A landscape with many valleys, sampled at points; each row gives a point and its height.
A ball rolls from a point to the lowest of its 2 nearest points, and stops where none of them is lower. Distance is the straight distance between rows; heights are no part of it.
K846 h=411: [151 62 131 134 130 116 136 149 103 106 133 96 142 102 121 175 179 156 115 128 99 97]
K653 h=552: [149 131 143 161 152 192 151 128 91 79 147 160 121 108 130 109 108 126 111 110 145 98]
K350 h=460: [127 120 143 122 171 134 118 126 121 164 110 154 116 170 170 100 140 158 118 82 130 126]
K771 h=430: [101 83 90 147 96 93 86 115 134 150 131 119 144 132 135 104 147 158 126 125 140 96]
K207 h=398: [100 136 140 123 148 93 120 107 116 138 112 122 65 146 114 102 101 161 147 150 160 133]
K651 h=135: [179 123 79 88 56 129 131 131 147 94 130 148 186 159 145 186 124 96 134 140 130 129]
K794 h=438: [142 138 74 107 173 146 131 120 71 119 94 154 120 174 109 145 103 112 144 137 141 134]
K667 h=639: [164 105 107 113 123 75 134 101 143 139 160 111 142 116 149 100 83 124 131 116 53 133]
K766 h=713: [102 132 94 92 130 133 140 134 144 154 100 100 134 207 150 129 117 163 119 89 177 115]
K905 h=589: [179 147 103 156 100 97 108 141 122 138 151 143 142 124 150 116 134 118 134 119 91 170]
K376 h=548: [164 131 160 172 126 121 123 136 172 109 152 172 109 90 125 156 172 135 128 128 101 152]
K49 h=517: [185 135 70 153 149 125 123 125 101 92 132 177 92 145 137 127 127 63 128 174 98 153]
K287 h=734: [136 151 73 90 148 115 80 135 180 130 126 197 123 102 146 100 120 92 114 126 93 121]
K396 h=466: [138 108 181 120 134 110 155 82 136 121 110 95 116 153 135 126 131 168 140 107 146 114]
K54 h=480: [123 94 133 145 171 98 124 115 122 160 144 156 88 144 167 68 131 150 117 102 126 116]
K981 h=572: [167 152 133 111 111 149 118 129 123 136 151 158 112 171 142 125 142 84 159 150 79 180]
K125 h=494: [160 159 104 111 72 120 116 78 141 124 86 123 139 102 100 138 164 140 138 141 166 167]
K347 h=587: [120 113 168 164 182 128 131 83 116 157 87 113 129 111 118 153 177 114 99 140 171 164]
K431 h=472: [155 140 103 146 151 134 119 121 173 159 132 114 143 127 105 112 124 82 173 128 70 165]
K101 h=381: [126 116 119 151 150 133 97 179 140 52 74 115 133 133 115 127 118 118 109 118 129 76]
K436 h=491: [165 112 88 130 116 103 130 114 170 124 125 179 185 140 118 158 170 115 138 107 134 134]
K881 h=412: [114 112 165 143 126 126 144 133 117 188 145 156 133 157 140 78 151 119 167 120 161 113]
K596 h=598: [127 133 135 82 147 108 129 112 144 112 140 190 139 81 125 141 114 120 122 176 82 107]
K28 h=259: [137 131 174 143 133 71 183 107 109 124 147 156 126 133 122 84 76 121 151 147 136 136]
K957 h=358: [108 135 106 124 121 99 82 137 129 122 114 134 54 166 108 107 145 155 156 140 132 146]
K491 h=437: [188 137 94 115 91 139 86 116 83 131 114 164 135 113 131 110 149 105 156 127 130 133]
K52 h=56: [113 159 157 123 116 152 112 169 165 117 112 82 93 120 107 124 127 145 136 99 121 147]
K270 h=506: [125 144 79 140 102 114 118 143 95 118 163 186 151 89 118 165 130 144 105 139 147 134]
K858 h=301: [132 95 84 166 151 132 120 85 90 139 163 117 87 108 129 59 108 127 128 118 137 100]
K901 h=376: [142 131 85 108 122 136 134 202 137 88 152 146 115 131 117 141 145 117 142 116 100 97]
K398 h=425: [119 155 110 133 123 144 142 199 146 113 148 150 108 130 101 103 105 101 155 103 120 124]
K831 h=658: [136 162 181 115 153 113 160 148 136 131 161 166 112 64 113 164 109 151 124 79 147 131]
K593 h=749: [133 137 76 106 127 109 52 125 171 125 91 164 148 136 122 120 141 88 144 131 124 118]
K539 h=258: [89 121 124 133 129 73 97 120 143 141 126 75 115 64 122 134 82 167 129 113 150 107]
K471 h=647: [110 106 142 156 142 100 130 180 142 136 136 108 99 113 125 145 151 155 121 107 120 133]
K788 h=509: [140 142 89 138 136 124 123 116 169 157 138 126 107 130 113 155 142 106 144 146 95 197]
K16 h=736: [130 144 86 100 105 156 98 125 91 138 79 83 104 181 141 128 145 121 130 108 179 168]
K455 h=458: [156 105 112 149 109 99 128 127 136 118 113 160 191 129 99 103 160 95 142 134 146 103]
K418 h=263: [79 165 126 131 105 135 110 124 107 133 112 52 166 91 157 124 103 142 69 148 124 157]
K631 h=354: [148 109 125 123 121 114 153 173 108 113 115 57 147 97 103 178 154 152 113 141 108 129]
K66 h=234: [168 146 96 115 87 121 155 139 184 88 129 122 159 132 112 162 125 124 141 143 125 128]
K571 h=403: [140 146 208 129 161 145 183 112 96 159 154 158 121 124 150 122 107 138 129 108 132 141]
K477 h=183: [133 158 89 85 110 159 77 169 153 133 128 159 90 172 132 100 122 97 153 117 97 145]
K177 h=678: [120 106 139 137 167 130 162 151 123 176 135 123 180 166 160 127 117 145 110 91 159 88]
K360 h=609: [101 111 191 169 185 106 121 73 164 134 98 103 113 133 124 154 140 116 107 105 140 165]
K146 h=701: [127 183 149 116 113 150 130 119 118 122 126 120 115 107 152 167 138 185 69 117 152 171]
K246 h=726: [120 141 98 101 127 151 116 129 108 171 81 82 144 170 169 135 138 142 109 108 190 141]
K470 h=583: [124 95 165 119 166 146 104 159 92 127 82 123 139 145 134 129 155 126 121 142 116 95]
K419 h=255: [115 179 118 103 109 138 66 158 173 94 85 159 90 151 118 111 114 127 155 121 124 129]
K843 h=167: [114 133 177 119 140 165 103 165 158 91 126 94 104 103 124 121 107 126 132 72 114 93]
K314 h=421: [139 111 136 173 100 115 129 133 132 115 106 104 172 124 95 99 134 111 164 161 124 124]
K293 h=668: [134 115 109 78 155 99 150 132 156 102 148 148 81 150 138 126 103 122 133 127 57 110]
K306 h=482: [56 141 97 145 139 136 120 59 151 173 124 85 130 148 136 129 92 131 85 156 154 147]
K930 h=571: [134 146 120 111 170 112 120 130 155 99 132 169 105 97 146 138 123 80 103 188 75 131]
K624 h=528: [127 96 138 142 144 97 145 95 157 172 170 150 128 114 119 124 141 122 151 123 78 155]
K43 h=485: [130 96 152 111 102 135 126 155 161 104 130 125 128 129 105 141 181 134 144 158 81 116]
K41 h=524: [147 105 131 136 145 168 175 113 173 102 184 160 105 127 105 103 135 66 155 113 72 126]
K237 h=262: [160 121 104 149 97 144 104 130 65 85 137 166 143 169 163 128 131 117 101 133 139 126]
K871 h=722: [105 114 147 153 132 144 153 120 143 160 110 53 125 154 102 92 114 128 165 128 168 128]
K220 h=625: [122 152 167 76 122 144 128 115 110 147 137 177 140 90 94 132 131 139 135 171 117 117]
K99 h=317: [115 94 109 147 140 128 148 115 99 148 120 58 182 106 103 152 118 101 140 175 124 134]
K111 h=751: [127 141 107 136 163 145 182 113 76 203 127 63 165 117 138 151 103 107 108 147 164 158]
K282 h=512: [111 139 153 142 126 151 140 117 69 154 145 130 111 138 148 129 105 152 113 175 162 117]
K340 h=624: [175 128 112 117 152 101 122 89 138 143 110 114 132 103 157 109 93 151 127 82 90 125]
K62 h=380: [100 94 163 178 128 133 154 143 122 144 172 147 104 139 135 87 156 145 136 124 156 92]
K201 h=700: [102 161 160 102 134 122 88 165 200 128 120 148 121 90 132 140 111 127 115 136 88 125]
K426 h=541: [114 98 130 149 148 128 135 151 119 97 143 169 48 141 92 139 182 134 133 146 112 137]
K942 h=344: [127 101 157 135 93 100 136 119 78 119 160 148 129 136 169 73 142 138 120 156 111 111]
K53 h=632: [125 149 129 76 143 174 147 124 99 134 41 103 138 149 109 144 165 120 140 136 159 141]
K724 h=664: [128 139 66 100 73 164 108 81 138 129 121 130 119 160 101 162 131 78 152 119 172 179]
K608 h=373: [142 138 131 87 92 102 118 107 61 149 154 184 112 119 165 57 137 148 135 151 130 114]
K969 h=473: [130 122 103 97 142 135 129 123 96 104 59 133 128 214 132 135 110 120 139 140 157 117]
K625 h=515: [160 154 125 120 115 93 92 150 174 70 104 124 119 75 158 143 116 143 123 167 88 85]
K236 h=450: [149 83 131 117 109 131 125 138 137 111 134 126 127 138 119 160 204 172 121 106 94 107]
K187 h=638: [133 127 177 107 137 119 166 139 160 119 166 179 94 82 127 116 130 150 138 81 123 110]
K715 h=371: [89 120 92 119 121 81 103 119 136 179 126 107 142 135 108 84 89 137 172 144 154 115]
K875 h=492: [158 142 176 125 108 94 162 88 139 104 71 89 114 163 134 118 130 153 138 131 131 157]
K128 h=108: [116 163 108 75 88 165 62 182 126 123 117 116 128 169 147 121 133 128 126 111 108 139]
K547 h=441: [59 143 152 136 152 141 103 80 157 178 114 97 145 109 132 125 73 138 99 145 135 142]
K850 h=605: [104 99 71 137 79 106 101 157 116 154 122 85 187 166 144 159 122 68 140 111 169 169]
K120 h=607: [141 125 135 122 124 151 129 159 86 128 80 124 158 144 108 159 165 117 149 155 146 118]
K14 h=752: [110 66 114 139 105 161 110 102 143 128 110 73 157 186 126 127 169 116 122 125 103 119]
K854 h=386: [80 91 109 172 119 115 84 122 153 141 116 63 144 121 119 127 150 148 105 143 125 127]
K543 h=379: [116 83 167 166 112 128 139 119 117 118 111 62 168 113 94 129 120 107 145 180 123 117]
K786 h=250: [150 185 144 129 122 172 99 163 188 88 86 132 108 160 114 105 121 90 167 134 131 146]
K443 h=364: [124 109 135 92 132 112 132 111 105 129 162 110 128 72 165 113 88 178 113 98 121 52]
K488 h=481: [138 139 179 162 117 157 146 132 155 35 106 130 140 158 136 122 100 138 108 111 138 100]
K542 h=653: [88 112 167 140 147 125 156 126 175 131 120 136 128 176 103 162 166 136 112 112 152 162]
K834 h=674: [76 143 165 130 137 167 170 107 113 123 71 64 87 133 123 149 151 148 120 140 204 129]
K65 h=540: [147 119 155 145 150 56 138 129 116 130 112 121 128 99 153 138 100 173 125 118 151 103]
K251 h=561: [140 133 155 134 149 123 145 100 130 149 100 127 121 95 105 163 168 157 115 125 172 159]
K803 h=660: [129 115 119 151 170 124 159 154 107 153 143 155 158 115 139 123 112 121 113 94 150 97]
K250 h=768: [128 108 101 138 125 147 175 102 72 191 132 84 190 138 146 167 144 101 101 172 157 149]
K307 h=242: [94 116 177 126 167 163 117 197 119 103 127 120 128 111 136 101 104 97 113 87 103 86]
K730 h=338: [111 104 125 145 72 112 107 127 132 105 111 57 159 117 127 126 160 157 119 144 109 127]
K19 h=322: [139 125 106 127 153 144 104 207 123 99 110 126 137 114 120 136 139 113 119 110 106 83]
K564 h=531: [71 118 82 159 138 110 125 78 132 143 140 120 120 134 99 140 98 156 126 161 139 159]
K92 h=520: [126 139 168 114 109 77 156 113 122 116 80 106 136 159 165 152 156 170 101 145 157 166]
K970 h=590: [113 105 118 136 152 111 162 147 154 94 122 119 188 127 123 157 86 122 105 117 111 98]
K713 h=319: [148 144 112 121 183 129 144 135 69 138 95 114 105 108 131 138 91 152 117 122 170 102]
K842 h=705: [114 149 146 114 116 132 169 114 141 178 112 65 136 118 107 114 145 140 168 103 175 161]
K280 h=585: [137 111 71 140 83 103 113 178 131 115 130 123 153 184 125 179 133 95 130 99 156 157]
K268 h=545: [202 144 90 139 148 126 114 143 124 110 137 163 75 124 165 138 160 90 145 172 71 147]
K718 h=496: [136 83 163 126 142 132 147 117 162 126 177 136 107 95 107 108 110 86 145 89 85 109]
K279 h=518: [122 122 178 110 121 147 113 164 175 86 124 115 101 126 126 162 141 119 136 174 53 111]
K523 h=737: [111 121 127 132 120 149 150 88 140 159 178 122 146 112 110 139 135 168 120 110 143 142]
K184 h=519: [151 138 145 161 138 183 144 124 148 56 131 149 121 137 115 99 91 109 124 102 114 102]
K225 h=307: [154 152 135 142 103 88 172 130 128 115 155 174 148 113 114 101 96 132 141 127 135 123]
K769 h=563: [112 76 122 111 125 140 107 164 103 124 103 134 162 187 128 111 159 117 140 136 124 68]
K719 h=550: [139 137 132 126 132 155 155 113 150 117 164 164 83 173 117 94 126 78 161 132 67 158]
K464 h=748: [139 170 83 125 118 141 97 118 95 107 82 100 102 134 126 140 123 139 117 136 163 163]
K199 h=308: [138 119 141 140 104 108 120 133 58 100 149 179 142 151 169 126 136 145 89 171 121 115]
K259 h=613: [157 130 117 128 75 189 105 156 52 154 140 112 166 154 139 122 136 100 147 118 172 113]
K804 h=631: [95 111 184 148 167 117 155 96 176 139 114 141 133 162 120 149 119 108 106 135 116 181]
K770 h=436: [139 128 207 123 160 154 151 132 102 158 133 146 112 169 179 114 139 158 106 86 125 128]
K456 h=606: [168 128 98 132 121 84 113 132 128 135 142 139 116 106 147 76 127 149 129 85 112 137]
K661 h=538: [117 142 87 137 108 107 127 123 91 143 129 148 171 134 130 172 133 138 108 146 183 150]
K587 h=442: [119 122 159 148 152 125 146 147 145 172 150 134 139 110 103 83 135 118 164 84 132 122]
K683 h=320: [109 109 104 122 120 89 112 127 103 142 165 91 118 72 142 113 84 181 123 141 111 88]
K657 h=361: [129 145 187 132 169 130 171 135 104 128 136 137 148 102 130 140 80 114 134 114 117 129]
K558 h=221: [142 123 69 86 58 153 153 96 134 104 141 110 194 155 121 173 120 108 128 136 113 135]
K219 h=578: [162 143 142 104 149 171 155 133 59 102 153 172 113 102 146 90 123 134 105 120 138 91]
K345 h=435: [87 159 129 140 129 90 123 130 98 180 136 152 89 145 123 110 113 147 142 170 193 146]
K407 h=620: [150 137 155 116 140 139 164 138 146 93 173 201 106 82 133 95 146 111 112 114 109 126]
K439 h=566: [132 122 93 147 89 99 135 165 86 109 126 128 169 175 140 173 119 103 128 139 200 140]
K585 h=347: [143 128 83 157 140 155 108 89 105 113 135 116 104 123 116 97 100 125 134 123 122 121]
K867 h=457: [126 70 108 123 117 71 110 120 135 110 133 145 136 122 152 86 142 153 107 117 109 78]
K157 h=523: [142 128 108 163 135 106 143 105 182 107 128 179 161 135 111 154 135 97 114 144 141 149]
K813 h=796: [99 129 130 147 112 184 181 125 135 116 185 102 126 129 99 180 102 132 120 125 91 164]
K810 h=505: [117 99 109 91 146 126 142 141 134 104 63 114 133 195 97 156 140 121 156 157 135 98]
K876 h=608: [159 110 145 129 129 126 126 116 93 112 131 120 91 105 104 122 157 143 155 149 104 115]
K364 h=738: [120 103 134 137 117 176 164 90 142 141 118 55 134 189 122 103 152 123 134 118 137 142]
K869 h=464: [187 144 122 125 74 110 98 90 113 121 100 159 158 105 115 117 164 144 151 147 138 135]
K649 h=667: [101 130 129 169 138 100 127 170 151 166 146 74 109 119 123 114 114 165 140 90 155 140]
K740 h=175: [139 172 117 132 99 155 130 145 183 104 103 95 121 141 104 100 112 112 153 125 116 155]
K827 h=629: [135 159 165 107 118 153 113 111 114 112 118 141 100 97 98 115 114 133 153 167 110 132]
K367 h=619: [122 131 135 116 175 139 98 165 153 126 136 140 45 97 120 108 150 111 141 91 105 113]
K479 h=546: [152 147 117 125 151 117 98 161 169 85 122 140 127 74 175 137 125 88 127 183 74 105]
K179 h=544: [140 124 112 129 126 115 143 93 140 177 154 149 158 153 114 157 145 93 134 141 96 189]
K776 h=698: [78 131 161 99 143 134 164 75 147 131 139 109 84 116 107 173 139 174 124 106 173 140]
K17 h=573: [121 104 119 132 120 145 122 134 101 128 134 168 102 140 84 159 191 139 148 144 152 124]
K276 h=309: [98 145 94 129 109 143 62 143 158 106 89 133 94 175 105 120 140 124 133 113 145 149]
K903 h=530: [115 159 126 125 124 123 139 52 133 139 73 109 133 109 118 141 148 147 112 136 191 163]
K707 h=601: [121 140 107 114 122 160 112 145 118 141 137 190 150 134 96 144 165 108 152 107 157 121]
K22 h=646: [139 100 155 107 116 179 138 139 94 139 165 113 147 93 136 92 133 132 130 113 103 73]
K156 h=433: [138 107 167 170 142 141 131 145 154 44 91 96 122 118 107 146 127 110 123 99 140 89]
K513 h=652: [141 124 169 79 178 123 96 101 194 108 134 154 73 95 166 105 135 72 118 82 70 93]
K785 h=408: [101 102 155 123 161 126 123 95 76 139 171 103 107 70 154 151 88 126 111 101 120 58]
K856 h=469: [140 112 129 124 157 121 131 142 162 158 166 143 115 74 83 92 146 97 175 80 101 132]
K533 h=762: [121 146 63 138 109 108 68 146 177 107 111 152 151 167 141 150 109 75 132 144 128 155]
K402 h=577: [109 124 164 100 165 156 130 140 159 127 98 171 102 141 117 162 152 122 129 129 92 120]
K857 h=720: [106 160 127 107 135 157 146 121 97 177 118 79 114 118 167 149 135 175 61 122 155 159]
K802 h=681: [132 173 176 139 138 141 132 137 127 113 138 147 119 64 136 166 117 171 77 93 151 160]
K361 h=565: [112 149 161 120 162 73 153 100 131 139 125 142 111 107 139 140 83 170 116 106 175 130]
K291 h=621: [105 110 141 123 149 97 138 173 166 125 118 96 135 110 101 167 115 111 126 113 99 112]
K316 h=240: [156 123 75 183 147 120 123 115 66 157 137 126 139 100 136 74 115 108 129 135 166 93]
K760 h=787: [158 152 115 105 106 123 119 161 198 141 157 155 166 147 143 161 131 99 151 127 80 149]
K845 h=567: [217 122 95 117 125 108 111 99 111 117 98 154 101 140 135 133 168 112 165 166 78 139]
K254 h=378: [124 123 134 111 165 124 161 128 98 99 97 84 102 117 120 174 90 157 121 133 169 95]
K76 h=799: [162 176 136 115 100 124 150 154 200 144 169 188 169 117 143 159 141 114 152 162 114 152]
K662 h=774: [103 139 162 156 127 176 168 112 145 140 167 68 122 119 106 143 136 128 131 106 109 183]
K264 h=643: [138 150 75 119 67 157 114 124 157 116 101 104 155 145 101 156 131 43 165 140 162 171]
K505 h=406: [104 131 125 128 95 111 110 138 139 177 132 103 150 143 101 101 111 115 180 152 129 161]
K817 h=735: [123 156 138 127 157 159 151 123 79 206 138 86 148 101 168 140 110 144 92 134 149 146]
K298 h=340: [69 108 147 140 122 140 132 133 131 111 162 154 111 130 144 66 134 127 114 115 144 93]
K252 h=416: [111 144 124 137 109 115 123 145 121 139 164 102 155 68 101 146 115 147 130 138 102 134]
K327 h=300: [85 115 178 112 137 140 137 153 119 101 158 135 101 121 167 77 104 129 104 92 119 67]
K582 h=207: [113 137 67 105 92 171 156 85 108 125 111 92 194 153 124 155 124 110 103 130 150 151]
K885 h=516: [156 118 167 138 135 87 128 110 104 97 85 154 129 115 155 100 124 162 117 147 144 96]
K902 h=623: [134 138 80 128 81 113 133 148 142 129 115 83 176 158 129 159 117 40 144 129 154 198]
K357 h=557: [102 121 103 165 120 129 134 87 150 123 134 131 154 159 121 142 125 111 105 139 145 153]
K864 h=586: [180 96 101 134 149 89 132 108 109 110 116 154 85 125 113 123 161 123 149 156 102 121]
K567 h=521: [175 119 145 132 131 100 151 116 180 130 134 175 158 88 125 141 161 136 147 107 113 125]
K497 h=404: [155 145 96 82 123 115 98 118 78 130 110 179 101 94 133 93 133 142 146 149 114 114]
K67 h=543: [127 121 132 157 91 110 125 82 88 172 144 106 126 128 162 125 140 176 112 183 161 120]
K46 h=184: [105 161 130 92 123 145 74 158 119 118 95 130 119 137 148 134 121 171 100 98 130 129]
K929 h=683: [126 147 149 94 138 103 125 174 176 101 127 155 89 123 153 112 114 119 133 129 80 114]
K573 h=201: [147 117 81 136 105 131 98 137 98 87 121 129 159 162 131 146 109 102 114 158 116 129]
K395 h=718: [125 162 103 93 132 119 90 130 171 153 134 156 128 79 132 136 115 140 117 110 92 124]
K162 h=651: [100 136 153 100 152 160 157 118 97 149 73 92 110 170 112 138 120 131 129 149 167 120]
K142 h=429: [117 95 153 108 131 111 164 90 115 123 122 88 116 128 132 173 108 172 113 121 148 86]
K890 h=368: [113 150 121 126 78 105 106 143 144 152 170 104 144 109 120 123 108 150 121 141 77 172]
K110 h=549: [111 135 193 119 145 155 129 137 144 98 112 149 93 136 124 172 141 122 115 170 82 151]
K980 h=504: [98 73 112 162 150 92 135 108 139 183 180 131 105 139 149 107 143 139 134 115 102 134]
K623 h=547: [123 139 180 147 106 106 130 133 102 127 99 96 152 122 160 163 167 172 78 145 158 139]
K161 h=600: [109 112 164 109 180 146 102 122 157 120 123 153 51 126 116 128 160 119 129 116 82 129]
K710 h=256: [118 134 137 122 167 146 92 152 98 128 95 111 105 101 131 118 110 171 115 103 154 98]
K9 h=580: [125 128 119 119 58 126 96 126 102 157 118 104 173 143 170 133 160 156 113 128 160 133]
K129 h=89: [113 141 83 107 116 180 123 82 109 108 86 72 182 123 126 141 105 115 77 162 114 148]
K616 h=775: [134 165 97 122 92 121 77 176 196 123 132 166 157 132 141 163 140 79 137 147 113 149]
K908 h=622: [109 144 108 149 152 163 107 153 91 162 156 200 126 134 121 101 141 104 132 106 168 124]
K381 h=591: [103 83 132 155 78 161 128 118 122 108 189 164 126 197 143 64 135 93 135 131 108 135]
K855 h=558: [136 113 124 142 146 106 163 96 169 91 128 158 153 127 123 156 95 123 101 123 100 115]
K321 h=484: [144 124 110 106 117 75 97 132 132 85 110 139 125 99 157 119 129 174 109 133 92 98]
K304 h=475: [76 139 143 168 148 136 140 133 94 194 173 142 69 136 138 125 113 154 124 168 164 137]
K487 h=306: [140 140 177 134 141 107 172 109 115 112 119 131 139 157 139 120 81 114 132 153 110 150]
K198 h=564: [123 111 120 119 53 134 99 91 90 173 162 122 138 142 181 135 162 188 113 144 144 119]
K309 h=719: [94 115 159 130 149 135 151 82 156 162 165 137 118 106 114 150 130 170 122 100 168 95]
K897 h=654: [128 102 131 82 144 78 156 112 158 122 159 124 114 106 143 137 87 136 123 124 46 98]
K574 h=477: [181 139 62 138 173 119 141 111 105 105 95 145 97 167 103 153 115 88 148 158 137 157]
K548 h=305: [168 153 98 113 90 115 147 130 165 87 145 160 133 115 101 110 119 119 154 135 123 98]
K698 h=465: [146 147 113 143 120 112 147 173 112 113 164 143 148 72 110 169 123 149 114 134 123 126]
K308 h=439: [143 130 130 135 96 114 132 112 163 143 149 120 128 140 100 99 107 101 185 154 84 161]
K703 h=630: [145 130 137 116 100 199 123 145 86 141 154 104 168 150 121 92 136 121 159 106 118 97]
K708 h=282: [149 119 146 138 86 137 105 174 115 91 95 66 157 102 132 142 165 159 114 131 103 104]
K232 h=592: [143 166 129 159 149 100 170 125 119 114 127 142 97 118 116 134 89 168 125 129 205 128]
K692 h=471: [96 122 135 145 171 136 167 180 122 116 153 165 91 125 92 107 118 121 149 107 144 106]
K196 h=597: [148 133 113 108 57 154 101 152 77 136 142 132 170 142 130 158 160 124 131 126 155 150]
K619 h=193: [105 138 110 147 111 161 87 113 102 123 109 79 179 136 156 132 99 128 72 155 127 126]
K37 h=575: [123 114 132 152 107 171 152 99 137 127 180 136 106 193 119 70 120 111 161 110 108 134]
K797 h=508: [122 87 148 146 188 121 157 143 133 98 155 193 77 136 110 116 156 102 132 119 135 115]
K103 h=321: [87 163 133 145 95 142 108 130 137 136 141 71 155 118 142 114 87 141 105 135 92 178]
K11 h=399: [112 133 129 140 166 156 105 73 132 154 110 114 135 132 124 88 90 130 118 118 132 132]
K601 h=602: [175 133 135 76 142 156 168 143 110 101 177 183 111 74 149 96 152 110 87 93 113 100]
K749 h=539: [105 96 109 114 126 127 116 171 129 79 92 133 147 173 88 110 141 101 160 147 133 64]
K170 h=171: [157 124 130 180 134 127 126 140 57 154 115 99 175 97 142 87 91 113 137 148 151 97]
K722 h=637: [138 123 155 83 178 151 90 148 168 120 129 133 83 84 143 95 150 96 120 69 92 89]
K566 h=542: [138 145 173 165 134 115 109 122 103 124 102 156 137 112 152 135 146 172 80 137 173 127]
K50 h=246: [123 108 110 161 130 125 133 157 69 175 135 90 187 101 115 128 115 108 143 157 139 128]
K489 h=568: [168 144 127 120 94 115 105 123 112 169 159 168 142 145 138 141 135 79 151 128 100 207]
K520 h=697: [108 98 118 105 143 104 141 168 134 148 107 100 169 200 147 136 122 166 127 108 149 82]
K604 h=641: [119 130 97 137 169 134 120 138 109 140 145 174 120 101 131 83 117 117 110 97 157 104]
K115 h=396: [133 141 88 114 166 157 130 110 98 105 116 158 96 147 115 102 101 119 125 134 109 112]
K537 h=756: [104 141 169 152 147 161 135 95 139 181 172 114 121 88 107 136 119 141 135 93 130 179]
K81 h=574: [136 127 178 128 132 108 119 122 140 130 131 153 102 85 124 161 183 168 117 114 128 157]
K47 h=686: [117 155 111 151 103 100 161 128 140 173 150 63 111 112 125 119 112 163 142 99 190 151]
K825 h=675: [90 119 182 112 145 134 164 114 166 115 121 88 96 145 103 184 145 145 120 107 131 134]
K638 h=323: [71 123 123 146 111 80 121 119 154 149 142 101 150 109 111 106 75 152 133 146 160 89]

For each start below, name the point where the ball stops.
K827 => K170
K662 => K251
K16 => K19
K259 => K52
K37 => K52
K817 => K19
K220 => K708
K162 => K170
K76 => K539
K981 => K52
K264 => K129
K760 => K539
K340 => K539
